Points, in no order, along strands that fork, close into loops and pass close to each other.
(in the rows, 128 means zero)
Points whose rows are less than 113 apart are linked; no others are. Some points are linked to none.
z354: [133 124 121 157 122 161 111 122 191 115 114 159 157 156 126 122 144 114
 203 103 171 109 120 139  96 116]
z484: [163 155 163 133 137 158  93 137 175 151 126 143  50 112 147 165 120  86
 144 114 146 129 147 147 161 166]
z570: [150 154 200 113 122 143 140 178 133 152 154 113 103 104  78 149 215 173
 131 148  99 122 142 141 148 162]
z950: [189  94 129 111 137 137 147 178 123 123 113 116 100 117 105  89 203 166
 144 120 131  80 119 109 134  85]
z502: [128 121  81 111 121  89 124 109  62 119 108 150  96 139 130  83 142 133
 148 143 158 105 124 110 118  82]
z899: [132 195 158 128 129 132  67 144 130 129 120 150  68 104 158 149 155 132
 119 165 153 126 187 122 171 144]
z569: [114  81 129 152 130 109  94 113 141 108 158 114 104 136 117 116 142 135
  78 144 107 156 143 130 136  82]
z2: [115 124 107 108 122 122 121 183  97 128 135 115 108 151 115 105  78 121
 125 129 102 126 138 119 109 101]
z922: [178  88 134 152 102 110  73 131 189 132 108 159  72 157 138 122 131 100
  78 135 177 152 117 152 147 140]
z980: [159 134 122  82 126 123 160 169 114 170 146  98 116 116  58 133 116 121
 138 110  91 119 114 150  85 146]
z301: [120 185 175 171  94 148  86 144 135 166  76 180 125 114 195 154 170 109
 140 141 193 127 101 142 153 186]
z340: [116 111 181 123 109 121 108 128 110 133 133 128 106  69  90 148 252 150
 135 164 146 146 144 143 156 147]
z260: [122 135 124 164 105 152 161 130 148 119 116 145 161 107 184 120 141  93
 153  94 172  72 113 131 147 150]
z106: [101 166 172 141  93 177 135  93 151 117 160 129 138 119  97 137 164 130
 185  96 113 122  96 150 116 133]
z282: [142  72 132 120 101 167 103 158 139 122 120 115  50 108  91 126 168  86
 162 104 160 129 119 155 150  88]
z156: [133 149 132 131  69 109 118  70 121 113 140 167 100 181 103  81 154 130
 136 120 148 104  84 131  98 104]
z239: [139 127  76 117 207 123 122 103  90 133 100 140 114 122 191 114  96 134
 151 141 147  90 168  94 157 112]
z637: [ 88 181 129 127 114 120 155  85  92 128 106 143 170  92 144 107 182 147
 126 125 162  77  92 123 111 177]
z602: [103 129 135 132 134 121 103 129 122 120 171  92  87 103  95 172  76  85
 107 118 111 161 174 152 139 108]
z363: [108 121 116 152 124 123  81 140 125 138 114 155 139 138  84 121 195 136
 170 146 158 124 145 132  89  84]
z949: [152 150  99 112 158 114 147 134  88 192 131 127 144 147  87 129 138 198
 182 124  82 115  99 131  66 124]
z793: [ 78 153 114 109 174 130 129  88  62 153 142 113 167 108 130 127 142 181
 160 135  81 111 140 120 115 126]
z641: [104 175 110 147 156 133 163 131 114 141  99 136 203 131 194 129  86 166
 102 148 114 133  92  96 116 190]
z313: [118 121 154 118 106 101  94 110  89 136 138 127  75  79  86 145 204 126
 109 168 149 152 159 147 152 131]
z392: [165 146 150 110  91 114 131 137 118 136 115 141  79 132  71 118 180 122
 142 135 156 121 111 151 117 119]
z605: [144  56  87 138 131 140 140 187 152 139  77 139 196 134 154 115 121  97
  99 150 148 134 117 130 118 141]
z115: [132 133 129 115 162 121 159  62 163 117 144  97 165  98 118 166 109 107
 132  99 112 131 142 118 136 131]
z96: [154 138 123 134 148 146 154 180 152 167  82 140 182  98 143 138 176 134
 133 138 157  95 121 133 107 171]
z37: [162 129 152 130 174 110 125  90 192 130 158  88 103 110  80 176 102 132
  94 101  93 168 144 135 131 113]
z909: [163 126 121 117 149  83 142  97  81 172 162 128  56 159  89 133 138 182
 132 111  91 107 108 145  90  75]
z850: [168  78 115 139 193 162 129 172 165 137 111 113 163 114 175 123 148 136
 121 136 108 104 171 110 154 107]
z884: [131 117  72 107 188 126 142  91  98 131 108 141 136 101 160 110 132 106
 178 116 169  69 161 117 136 117]
z485: [101 103  87 116 131  98 165  56  84  95 126 135 139 153 135  91  75 121
 144 121 143 127  94 119 122 115]
z33: [143 143  91 117 181 128 147 124  97 166 118 135 145 133  98 107 166 194
 198 121 103 100 116 114  79  95]
z901: [175 119 129 110 134  61 144 101  90 173 131 139  83 141  65 124 185 168
 138 123 126 116 107 141  87  89]
z715: [121 108 142 130 111 165 134 137 145 127 136 116 114  65 117 153 163  87
 120 130 140 142 135 150 153 168]
z997: [149 150 117 121 141 159 189 172  76 131 125 107 132 114 185 101 125 191
 108 131  77 101  88  89 144 152]
z782: [123 138 119 118 151 107 121 105 119 110 161  98  72  98 123 147  68  84
 102 114 125 133 175 134 155 126]
z716: [128 168 116 129 162  98 117  90 159 111 142 137 116 155 153 147  20 105
 141 115 131 130 169 117 128 125]
z531: [106 133 163 168 102 175 153 133 141 147 111 116 146  58 171 153 201 101
 143 114 168 105  92 141 159 179]
z696: [ 92 168 119 138 130 126 177 106 100 135 105 135 196 107 169 113 141 156
 106 133 125 103  75 109 112 189]
z566: [130 123  62 119 189 146 129 143  75 123 108 121 119 140 176 110  73 153
 148 142 127 115 146  96 149 108]
z957: [132 115 100 126 145 125 139 117 153 143 111 134 175 113 148 150  87  68
 128 119 157 123 150 144 131 171]
z984: [159  95 145 129 147 144 102 183 155 133 117 102  84  95 103 143 189 134
 123 142 141 128 168 134 154 110]
z111: [137 198 111 112 142 120 134 142  99 149  72 160 141 115 159 115 160 162
 154 138 161  77 122 101 112 145]
z962: [113 143 131 116  94 133  99 188  89 133 159 117  70 157  90 130 106 112
 140 122 111 115 155 146 116  86]
z506: [141 111 156 154 102 175 133 134 193  94 155 118 147 148 118 112 164 141
 153  97 105 118 107 126 128  86]
z197: [182 123 125 124 205 148 158 116 162 126 133  98 125 122 146 121 134 194
 123 118  71 119 128  91 144 115]
z765: [120 146 194 170 121 163  94 107 167 173  93 171 109  98 191 158 191 108
 160 132 165 132  94 145 154 179]
z781: [160 182 118  91 141  96 151 109  81 163 154 112  64 134 101 126  73 155
 112 112  82 120 116 129 114 145]
z450: [130 157 195 117 100 141 132 175 112 158 117 132 114  89  77 165 224 149
 133 169 135 153 118 152 144 179]
z24: [116 208 120 108 155 133 134 132 123 131 132 131 115 112 159 138  74 116
 143 120 124  93 156 114 124 162]
z328: [132 130 152 133 170 159 142 137 160 117 146  91 150  91 134 139 162 168
 122 124  74 117 165 111 145 122]
z50: [149 152 181 122  96 126 106 193 101 112 110 135  84 117 128 124 194 165
  98 182 136 135 156 123 176 115]
z60: [148  77 114 171 159 101  73 104 181 143 123 164 149 153 169 145 100  76
 113 126 153 150 176 144 156 134]
z269: [143  82 128 145 120 129 169  85 159 105 124 125 179 113 196 125 124  76
  96 100 145 108 113 131 176 165]
z373: [106 131 132 102 112 107 128 109  81 122 177  90 106 149 133 140  43 137
 108 108  60 141 141 128 144 106]
z48: [157 115  90 121 185 142 125 135 134 149 105 138 141  98 152 129 158 100
 182 109 167  66 176 129 135 114]
z713: [134 110 112 131 108 140 165 179  87 120 107 124 148 134 172  82 149 175
  94 145  98 117  85  98 142 142]
z348: [182 147 162 127  90 132 121 150 161 157  84 171  89 123 137 152 154  86
 120 137 179 141  93 158 146 187]
z40: [142 110 149 144  91 179 151 189 191 100 131 111 161 148 134 119 125 121
 111 113 110 128  97 128 123 124]
z510: [106  81 131 138  93 126 115  99 114  90 182 110  99 150 104  99 129 111
 151  94 112 109 134 144 135  51]
z691: [124 167 151 156  95 152 101 151 182 101 144 150 100 189 116 128  79 110
 159 111 134 131 123 128 106 100]
z404: [184 100 141 133 129 156 139 146 203 142 124 116 123 115  73 149 147 106
 137 102 140 133 105 158 112 144]
z90: [142 146 121 149 114 138 157 178 139 118 103 140 143 144 200 106  86 117
  94 136 136  98 108 104 141 161]
z991: [108  92  83 111 144 156 178 137  53  92 123  94 165 132 173 104  64 140
 125 130 104 136 106 101 171 129]
z167: [131 143 124 153 123 133  95 131 152  96 121 165 105 151 206 100 115 117
 137 126 157  83 163 103 163 117]
z442: [108 115 121 124 139 130 156 104  96 154 121 116 218 130 135 123 153 193
 107 156  76 165  87 125 111 165]
z874: [171 125 126 124 206 112 147  73 152 129 134 122 114 105 133 108 179 190
 130 132 104 110 131  96 132 120]
z151: [107 231 182 131  84 134 125 156  87 120 120 148  92 129 155 126 167 148
  94 162 124 110 135 111 165 161]
z356: [142  89  68 120 175 142 175 104  73 136 113 110 202 147 115 135  78 159
 122 147 114 181  82 120 136 158]
z611: [ 99 196 151 130  57 127  85 143  98 127 144 161  91 187 106 113 132 126
 149 150 131 123 133 146 108 119]
z738: [125 172 129 128 143 102  81  98 126 154  97 170 135 125 101 132 197 162
 159 149 175 117 139 123  91 121]
z763: [174 108 144 132 120 176 141 187 206 130 124 113 124 130 115 147 118 105
 123  94 130 128 107 148 130 145]
z150: [151 124 158 112 117 117 153 140 120 170 167 105 124 136  85 132 163 179
 108 149  59 132 119 149 104 149]
z969: [122 154 144 136  80 146 136  83 143 102 138 157 100 137 111 106 173 118
 167 101 161 100  86 137 114 137]
z99: [123 106 136 100 103 112 125 145  52 157 142 115 118 121 116 108 214 186
 142 158  95  96 152 127 127  93]
z45: [118 128 135 149 127 104 108 117 152 154 152 123 168 177  86 156 107 159
 138 134  74 165 117 135  65  80]
z104: [144  89 137 128 116 110 139 117 148 136 108 135 147 106 106 122 197 142
  70 166 143 161 112 136 120 173]
z702: [113 110  93 142 138  88  86  67 126 128 109 161 111 122 129 131 147  95
 122 153 192 132 158 134 128 122]
z725: [130 151 139 141 127 131 130 119 165 113 133 134 143 135 143 122 127 140
 103 135 115 128 126 115 124 147]
z256: [126 107 125 164 140 155  89 105 189 121 127 158 145 128 159 140 137  95
 179 108 166 115 157 140 141 117]
z692: [155  93 131 143 108 136 110 167 183 145 132 122 104 157  55 144 125  99
 121 114 148 169  94 167  83 109]
z258: [118 162 143 114  81 149 176 143 130 141 139 128 175 112  88 136 136 103
 128 108 117 132  75 157  90 182]
z784: [101 170 119 127  99 122  91 111 113 120 141 155  62 134  97 141  89  70
 168 124 178 140 142 149 117 134]
z114: [177  96 136 116 146 136 104 177 151 165 102 117  69  90  74 174 155  93
 135 139 161 157 147 160 130 139]
z285: [160  90 134 167 102 148 155  95 171 108 123 160 150 119 199 106 152  85
 127  80 170  89  97 144 169 154]
z160: [125  80 138 132 117 141  87 155 117 102 149 103  44  98  99 121 181 118
 121 129 138 134 169 135 164  78]
z195: [ 73 106  99 105 113 116 127 132  76 150 122 119 164  82  72 144 149  82
 134 142 147 144 134 158  96 151]
z594: [202 118 158 120 143  95 119 181 158 135  90 143 104 131 153 131 170 172
  60 180 143 133 139 109 164 153]
z894: [ 89 116  85 130 179 117  90 146 114 165 104 137 180 113 100 153 119 110
 146 167 156 145 167 133  89 115]
z128: [133 203 159 146 132 147 108  96 164 139 143 152  82 105 171 165 104  91
 136 110 153 119 152 142 158 194]
z84: [170 130  99 111 134  74 132 102  84 144  93 157 103 142 105 101 166 173
 136 146 151 118  94 111  97  97]
z390: [202 110 109 110 143 112 124 146 135 115  88 141  67 139 167  86 148 143
 116 122 164  76 136 103 156  90]
z208: [142 131 113 141 171 103 116 108 168 122 127 127 126 164 141 149  42 121
 121 123 119 155 133 116 114 103]
z587: [127 186 162 153 118 140 104  90 198 107 161 138 130 169 113 149  94 132
 159 107 114 146 132 123 113 112]
z846: [159 179 177 134 139 152  73 154 150 164 108 154  66 101 165 168 154 119
 145 149 157 136 174 136 176 167]
z425: [132  88 128 118 134 120 163  63 158  89 130 111 175 126 181 132  84 105
  76 109 117 145 124 104 179 144]
z326: [117 226 143 125 147 128 116 110 147 136 138 141 108  98 166 156  91 113
 114 129 133 106 160 126 138 193]
z931: [152 119 112 117 195 137 120 183 139 155 115 100 134  91 107 149 125 137
 122 150  98 134 180 124 116 120]
z657: [173  74  83 121 166 150 173 136 128 108 116 101 158 181 131 100  75 172
 139  91 101 138  68 107 135  91]
z623: [136 108 141 141  99 112 111 116 142 146 157 121  94 139  54 147 135 108
 110 123 123 170 109 170  94 113]
z75: [139 124 163 132 108  92 105 102 126 160 166 127  47 124  36 160 159 111
 102 131 133 173 109 174 108 125]
z953: [137 158 175 130 151 142 132 158 143 132 152 107 111  94 122 138 181 175
 108 146  76 115 161 109 149 146]
z394: [ 98 141 115 142 115 138 124 121 127  76 138 146 113 145 164  85 113 113
 168 111 158  81 143 108 135  89]
z827: [127  73 126 129 112 107 119 118 115 114 128 120 127 120 108 103 172 141
  64 159 111 155 123 127 131 122]
z69: [128 160 141 104  88 125  92 207  78 148 120 126  80 134  91 131 134 122
 123 159 127 133 159 141 126 101]
z554: [ 93 141 124 137  65 103  87 110 103 127 131 159  83 135  81 131 123  79
 115 152 175 168 121 154 109 138]
z267: [ 74 158 106 106 168 138 132 130  78 147 117 112 188  83 126 129 150 144
 163 129 124  95 139 126 105 146]
z352: [127 198 172 128 109 134  88 168 103 120 104 147  99  98 169 137 178 156
 111 183 156 116 171 111 181 138]
z196: [ 72 147 114 114 141 120 130  85 100 131 106 138 211 106 127 117 163 134
 159 125 154  96 105 130  80 153]
z386: [126 152 108 145 144 129 125 111 176 126 108 163 153 167 134 115  94 104
 198 104 173  96 132 135  85 120]
z849: [145 132 133 170 133 159 149 199 158 127 111 116 162 123 216 124 122 123
  98 125 121  86 132 105 155 145]
z467: [121  81 106 122 135 136 142 166 124 130 110 114 188 126 131 122 100 119
  87 156 103 172 113 121 111 136]
z954: [186  74 102 128 182 137 117 165 145 164 100 141 145 103 162 125 164  95
 137 115 159  82 178 132 162 120]
z973: [119 154 138 133 125 142 118 163 114 139 128 134 155 143 139 105 172 193
 144 151  87 108 136 105  99 108]
z960: [158 122 140 116 117 145 155 142 183  87 148  95 106 137 154 113  69 114
  87  77 116 113 105 123 168 128]
z608: [139 154 123 146 148 119 123  93 145 103 134 152 110 142 224 105  91 126
 104 121 131  89 153  97 167 139]
z914: [ 76 122 123 153  83 116 119  92 140  79 119 164 146 159 145 107  74  71
 158 122 184 141 136 148 115 137]
z371: [ 87 129 144 136  82 130 129 103 148  78 144 127 128 145 118 146  56  62
 165  98 159 156 139 142 129 123]
z331: [116  92 102 136 109 135 121 142 129  87 131 133 110 152 121  85 117 106
 165 109 152 102 135 121 120  70]
z219: [183 115 130  93 147 120 148 162  99 113 114 106  64 100 167  96 150 182
  73 140 118 104 133  88 182 127]
z36: [ 98  81 115 141 144  88 118  73  94 117 163 121 118 148 121 124 115 141
  92 134  98 155 126 129 128  62]
z189: [ 58 132 135 151  80 122  74 120 119 123 139 152 136 149  89 143 103  85
 147 149 158 178 133 157  93 129]
z975: [151  97  91 115 165 118 162 115 114 111 137 102 120 169 121 112  45 151
 155  81 110 132  98 111 126  72]
z551: [114 135 137 122 167 147 136 105 121 130 166  93 162 110 126 130 154 179
 157 118  56 117 157 111 128  94]
z283: [104 195 145 131 151 126 122  48 144 109 162 136 140 132 140 120 148 174
 156 107 103  93 136 109 118 118]
z116: [ 79 128 137 131 103 128 148 130 125  86 140 120 185 161 146 118  66 119
 152 113 105 144 133 114 124 110]
z754: [131 120 122 100  95 105 163  78  79 123 178 104 101 165 136 108  66 160
 116 103  65 118  88 132 138 116]
z598: [115 129 108 104 131 123 134 133 114  87 143 104  78 112 155 113  64  82
 109 110 135 103 165 127 170 133]
z276: [140 116 160 139  63 146 124 118 149 126 165 127  95 177  75 117 150 123
 142 102 104 138  79 169 108 107]
z652: [112  99 108 102 120 135 181 164 112 117 123  83 182 119 139 142  42  93
  90 123  98 168 115 118 142 152]
z8: [167 103 129 113 140 143 178 151 165 108 125  93 140 108 153 127 101 118
  78  97 101 116 112 124 159 149]
z699: [ 97 125  91 151 164  87  78  83 111 117 129 151 100 135 127 134 113 104
 118 148 155 135 173 121 120  84]
z762: [188 126 125 126 125 138 153 218 148 167  60 153 165 120 139 125 180 141
 129 156 166 104 112 123 109 149]
z23: [142 176 125 103 164  98 156  88 117 142 149 113 101 109 109 141  75 142
 104 125  88 141 125 123 123 158]
z228: [175  69 107 139 130 137 132 204 161 145  76 142 167 132 124 108 173 132
 107 153 150 132 116 122 105 121]
z192: [119 108  73 109 148 119 164 120  71 162 115 123 190 146 103 129  87 146
 152 133 104 165  72 134  91 149]
z364: [102 125 156 131  71 122 134  75 154  81 158 116 134 153 101 143  79  91
 138  88 126 163 112 137 134 119]
z3: [142 121 166 134  74 124 108 166 145 126 113 140  89 131  98 135 154 118
  47 174 140 184 105 150 144 179]
z785: [143 133 140 123 118 136 144 116 153  86 146 120  91 116 176 133  62  71
 116  79 146 101 146 133 177 157]
z728: [102 107 117 112 168 129 164  36 131  94 129 103 196 126 143 140 115 123
 147  98 122 135 130  90 151 105]
z727: [128 174 136  97 157 104 136 126  92 191 145 124 119 107  68 149 165 176
 160 136  91 106 143 140  78 139]
z452: [133 172 113 114 161 139 168 138 125 141 113 119 166 105 167 141  81 156
  94 140  97 134 122 108 126 193]
z296: [128  81 134 136 140 148 119 124 181  92 145  91 150 126 127 152 104  92
 119  99 119 143 157 123 158  90]
z718: [105  98 108 156 166 127 114 117 153 111 102 151 191 168 190 118  85 109
 145 139 158 113 160 110 133 113]
z97: [155 150 152 109 148 106 144 105 165 132 168  92  94 116  93 148  89 147
  75 110  75 153 126 135 133 146]
z681: [166  78  82  86 144 119 170 147  48 135 100 113 118 107 129  89 146 164
 104 139 123 133  91 113 151 138]
z573: [134 159 143 115 121 136 143  70 165 126 149 126 134  93  97 157 112  90
 149  92 135 138 119 154 117 169]
z52: [ 67 122 152 142  62 135 108 115 136 117 166 117 180 173  91 150 111 120
 170 109  99 154 135 150 100  88]
z804: [129  97 124 150 132 103  82  70 156 146 115 158 106  99  99 153 191 115
 131 153 178 163 138 149 120 143]
z287: [153  57 114 136 140 141 111 155 151 145 123 111  73  99  59 142 177  90
 144 108 170 143 122 161 120  87]
z9: [132 151 123 101 140 151 149 167 130 139 159  90 131  98  76 153  93 103
 164 100  99 119 150 141 107 124]
z821: [ 86 125 128 133 110 141 168 114 128  92 127 122 196 116 162 120 107  95
 150 105 147 107 116 125 136 137]
z445: [145  79 104 105 138  97 165 109 113 116 157  88  94 155 100 107  64 126
 117  62 114 127  87 142 127  66]
z411: [120 126 138 156 115 150 146 152 138 157  80 147 180  80 143 143 206 115
 130 130 174 110  99 142 120 179]
z317: [109 152 123 124 172 116  98  79 120 142 130 132 109  84  87 143 187 140
 166 124 151 111 167 129 113 114]
z380: [114 132 147 102 133  99 126 123  64 183 160 106 108  94  82 145 200 174
 153 150  98 102 164 149 109 118]
z65: [159  98 144 147  89 164 123 139 183 103 142 129 114 161  91  91 174 131
 147  97 137 124  77 145 115  93]
z187: [118  60 102 117  97  94 128 155  83 163 140 112 137 141  78 120 129 130
 101 137 101 149 105 163  84  99]
z345: [144 100 124 109 128 119 141 201 127 141 106 109 124 110 112 125 117 130
  57 157 108 159 122 122 127 165]
z447: [134 133 111 118 164 124 144  86 121  80 140 116 104 141 207  99  65 143
 113 115 105 105 135  92 178 118]
z246: [ 97 127  81 101 144 103 136  95  66 128 128 126 114 103 113 108 117 100
 159 124 157 101 147 123 117 107]
z323: [ 97  82 141 127 103 154 154 122 162 101 129  91 205  94 130 178 111  68
 110 111 121 172 137 127 158 151]
z864: [142 174 150 120 172 119 136  75 142 130 145 137 106 114 120 114 187 193
 141 130 106  98 140 105 125 137]
z882: [127 102  84 125 169 132 118 169  98 122 120 108 113 154 153 116  69 148
 117 142 106 146 137 101 132  96]
z627: [114 141  83 126 125 116 134 154 110 135  71 174 175 162 142  93 104 126
 169 137 171 105 102 116  79 127]
z68: [171  90  75 130 170 149 169 106  87 130 125  98 160 162 125 120  94 193
 114 119  92 162  72 121 153 133]
z604: [ 87 136  82 122 183 135 102 166 102 150  92 131 177 133 151 133  83 129
 158 162 138 130 167 116  99 121]
z177: [140 135  70 106 135 116 165 146  91 160  81 152 173 134 124 102 121 146
 149 137 137 125  79 112  87 159]
z585: [ 87  75 117 121 135 157 163 134 129 102 126  93 210  96 144 143 120  83
 123 119 123 132 142 122 150 124]
z775: [ 86 105 142 120 107 172  91 118 126 125 134 124  77  63 107 162 141  68
 157 132 147 168 136 156 148 147]
z22: [103 125 108 105  97 105 173  65  77  96 160 124 122 142 144  83  91 123
 138  99 113 107  96 120 134 121]
z470: [109 175 120 115 144 148 146 161 136 117 146 103 140 117 131 150  54 100
 160 106 108 112 167 121 120 131]
z366: [214 145 173  93 138  95 153 176 127 124  99 124  77 103 148 117 174 187
  78 163 133 109 128 105 181 139]
z473: [110  97 139 130 127 116 137  63 162  75 132 114 177 160 173 134  84 127
  76 126 104 169 126  81 167 114]
z135: [126 133 125 144 156  98 128  83 169 125 134 122 168 165 112 159  78 137
 129 119 108 174 127 108  99  94]
z788: [171 105 137 132 137 128 134 197 160 139 101 125 128 119 162 126 126 131
  43 153 123 142 134 121 146 175]
z91: [132 185 149 118 121 140 177 156 102 129 139 113 133 121 159 117  97 158
  90 132  78 119 105 101 131 175]
z82: [ 82 148 142 128  94 149  85  94 112 135 146 145  67 103  88 144 150  87
 193 121 161 145 125 154 123 123]
z378: [122 165 153 132 144 132  91 129 153 160 141 127 104  91  78 177 142 118
 117 149 126 169 160 149 116 178]
z454: [112 127 127 128 170 106  98  96 104 133 141 117  97  81 109 135 180 140
 115 155 131 126 183 121 142 112]
z407: [ 85 128 152 146  90 118 140  92 152  68 130 132 192 183 171 118  80 131
 116 121 113 158 117  99 137 112]
z958: [133 143 128 135  72 126 134 123 163 119 115 166 113 159 111 123  90  73
 122 123 172 149  76 152  97 169]
z476: [170  95 153 131  90 118  92 163 176 135 103 145  59 158  98 130 149 109
  70 138 178 175  96 157 145 138]
z232: [ 61 134 131 158  97 141  85 143 140 115 135 146 171 147 114 128 126 117
 152 144 133 155 138 137  97 114]
z532: [111 187 155 148 106 145 123 186 121 130 127 142 145 154 159 109 148 192
 104 158  90 111 121 102 114 133]
z5: [101 113 140 160 106 122  75  98 139 135 130 147 116 113  73 140 211 128
 145 147 158 169 130 150 103 120]
z179: [102  78 147 117  83 121 167  88 155  75 138 100 191 144 119 150  93  79
 125  81 138 170 123 112 151 122]
z220: [114 103 111 104 116 149 182 126  73 106 148  90 165 122 158 102  97 152
 112 114  67 121  94 113 154 125]
z490: [113 212 157 145  82 148 132 177 111 116 118 149 124 136 164 113 139 135
 112 142 135  99 113 110 138 154]
z426: [111 134 157 166 131 152  87  67 217  95 149 138 159 140 141 160 138 123
 168 104 137 152 148 121 134 104]
z621: [ 86 102 147 176  91 144  67 123 158  98 143 140 137 145 132 124 155 127
 112 153 127 165 146 132 124 102]
z964: [ 51 129 106 141 167 135 104 132 119 112 102 138 214 157 174 129  77 142
 155 152 138 132 154 103 119 109]
z58: [136 163 162 130 130 102  98  97 145 153 139 137  53 104  61 178 145 110
 113 154 146 179 139 163 123 167]
z519: [ 90  89 146 130  72 102 134  80 102 132 183 106 154 186 106 153  85 129
 150  99  90 135 129 151  99  60]
z401: [123 116 112 104  83 133 147 186 104 107 128 123 113 155 132  87  81 111
 101 117 119 117 105 122 123 124]
z624: [142 108 113 108 150 118 146 109 114  86 145 101  75 137 165  89  89 151
  87 116 100 118 120  97 172 107]
z676: [123 125 154 136  91 176 153 109 151 117 133 123 106  69 154 153 154  77
 138 101 149 119  96 154 162 182]
z47: [117 127 137 118 135 133 131 144  81 129 128 124 135  98 142  99 209 186
 131 143 105  99 149 105 140 108]
z514: [ 83 119 129 118 147 110 123 104  88 128 183  79 133 109 106 164  77 113
 124 115  76 156 179 135 145  84]
z83: [109 180 144 145  75 140  82 166 142 107 132 169 100 193 132 112  94 110
 145 140 144 132 127 138 104 123]
z807: [122 109 109 157 145 108  92 128 128 142 147 146 126 168  87 113 149 145
 170 123 125 116 130 130  65  36]
z446: [141 118 125 106 118 121 130 136  97  89 141 107  59 117 161  77 142 151
  82 121 115  97 141  99 178  98]
z819: [101 127 166 165  71 154 100 152 147 121 120 154 136 135 126 128 190 132
 110 168 136 160 111 137 127 149]
z646: [ 98 118 101 119 127 106 102 146  91 158 108 135 145 103  94 136 145 105
 118 165 152 150 156 142  95 133]
z678: [154 104 128 135 150 120 107 171 125 149 151 117  98 154  91 122 148 165
 132 128  90 118 138 129  92  61]
z130: [143 106 125 133 133 117 128 136 124 162 157 105 142 170  98 139 117 174
 140 120  61 135 119 144  81  70]
z63: [ 82 154 123 138 103 109 102  88 107 118 143 157 135 170 128  88 134 159
 154 135 121 109 121 119  90 102]
z928: [142 133 164 113  85 134  86 220  92 133 110 130  79 135  88 132 182 139
 125 176 135 153 153 145 147  85]
z119: [132  81 103 132 200 132 137  95 146 118 107 124 194 161 189 139  71 112
 145 125 133 135 157  96 157  93]
z620: [150 165 128 116 125 100 110  94 128 165  99 165 110  89 146 157 142  88
 116 136 186 121 150 155 145 203]
z839: [ 55 149 108 130 150 122 112 104  93 109 122 152 184 156 154  93 102 152
 164 140 134 113 131 108 105 110]
z131: [122  84  80 107 159 151 174 156  88 111 104  99 176 117 173 124  41 113
 103 134 116 145 124 108 166 152]
z148: [147  87 112 100 125 109 148 181  90 182 143  93 127 119  54 141 137 128
 124 126  93 135 122 166  78 112]
z638: [136 158  98 135 120 105 126 144 154 128  98 173 137 182 142 102  69 114
 158 127 172 112 112 113  78 134]
z500: [105  90 107 133 195 132 155  50 106 107 112 121 192 167 164 138  73 137
 160 125 140 159 131  81 168  86]
z649: [ 87  88 131 136  96  93 123  55  94 113 183 118 128 155 106 114 124 129
 127 114 103 130 121 148 119  68]
z339: [126 172 169 128  94 168 136 116 171 122 158 130 117 130  77 156 115  97
 174  89 117 147  92 160 107 151]
z286: [147 116 119 136 168 171 144 204 155 129 108 113 157 126 185 120 125 146
 109 134 102 108 149  99 141 126]
z559: [177  67 122 157 133  88  89  94 186 135 124 160 114 161 163 125 105  80
  78 120 160 145 141 151 160 142]
z176: [128 108 133 111 105 153 188 148 123 102 145  89 157  98 142 109 130 115
  97 100  96 106  98 124 148 147]
z563: [ 98 151 107 141 174  92  93  70 133 116 137 149 113 140 160 139  67 101
 146 133 156 120 185 121 132 111]
z491: [124 193 148 131 140 132 114 122 164 168 110 154 154 108  97 169 147 137
 130 143 143 141 133 146  90 203]
z674: [145  93 100  93  99 116 160 159  49 144 116 120 119 132 132  87 141 178
  96 145  90 131  91 117 134 136]
z308: [123 121 152 140  69 110 121 144 140 137 111 147 149 128 103 127 186 133
  57 175 133 180 102 135 108 191]
z865: [133 146 106 125  77 133 165 186 109 108 100 152 125 148 171  93  85  91
 111 121 162  92  94 113 130 155]
z904: [123 200 156 149 118 135 107 130 153 167  90 173 150 119 149 162 157 129
 132 140 170 116 111 137 106 203]
z78: [146 150 128 105 127  90 119  99  68 170 167 116  54 163 119 131 104 183
 116 139  68 115 133 137 107  99]

How many points has the smallest loop of links through each point below? Write 0 if it is on no loop.
z232 | 7
z260 | 8
z5 | 13
z865 | 13
z839 | 13

A piece is two or more points that can be reached from each other along the links. Count, over all rows, the pieces, the separate loops (a circle has one, a figure eight two, a Y none), the forks (points with three links) and the tips (points with one).
pieces | 8
loops | 9
forks | 14
tips | 12

A fork is a point with three links, a tip a point with one. Leave the first point through the second and follow the links. Name the first fork or tip that comes.
z339; z573 | z964
z598; z785 | z467
z131; z991 | z485
z627; z638 | z611
z177; z192 | z445
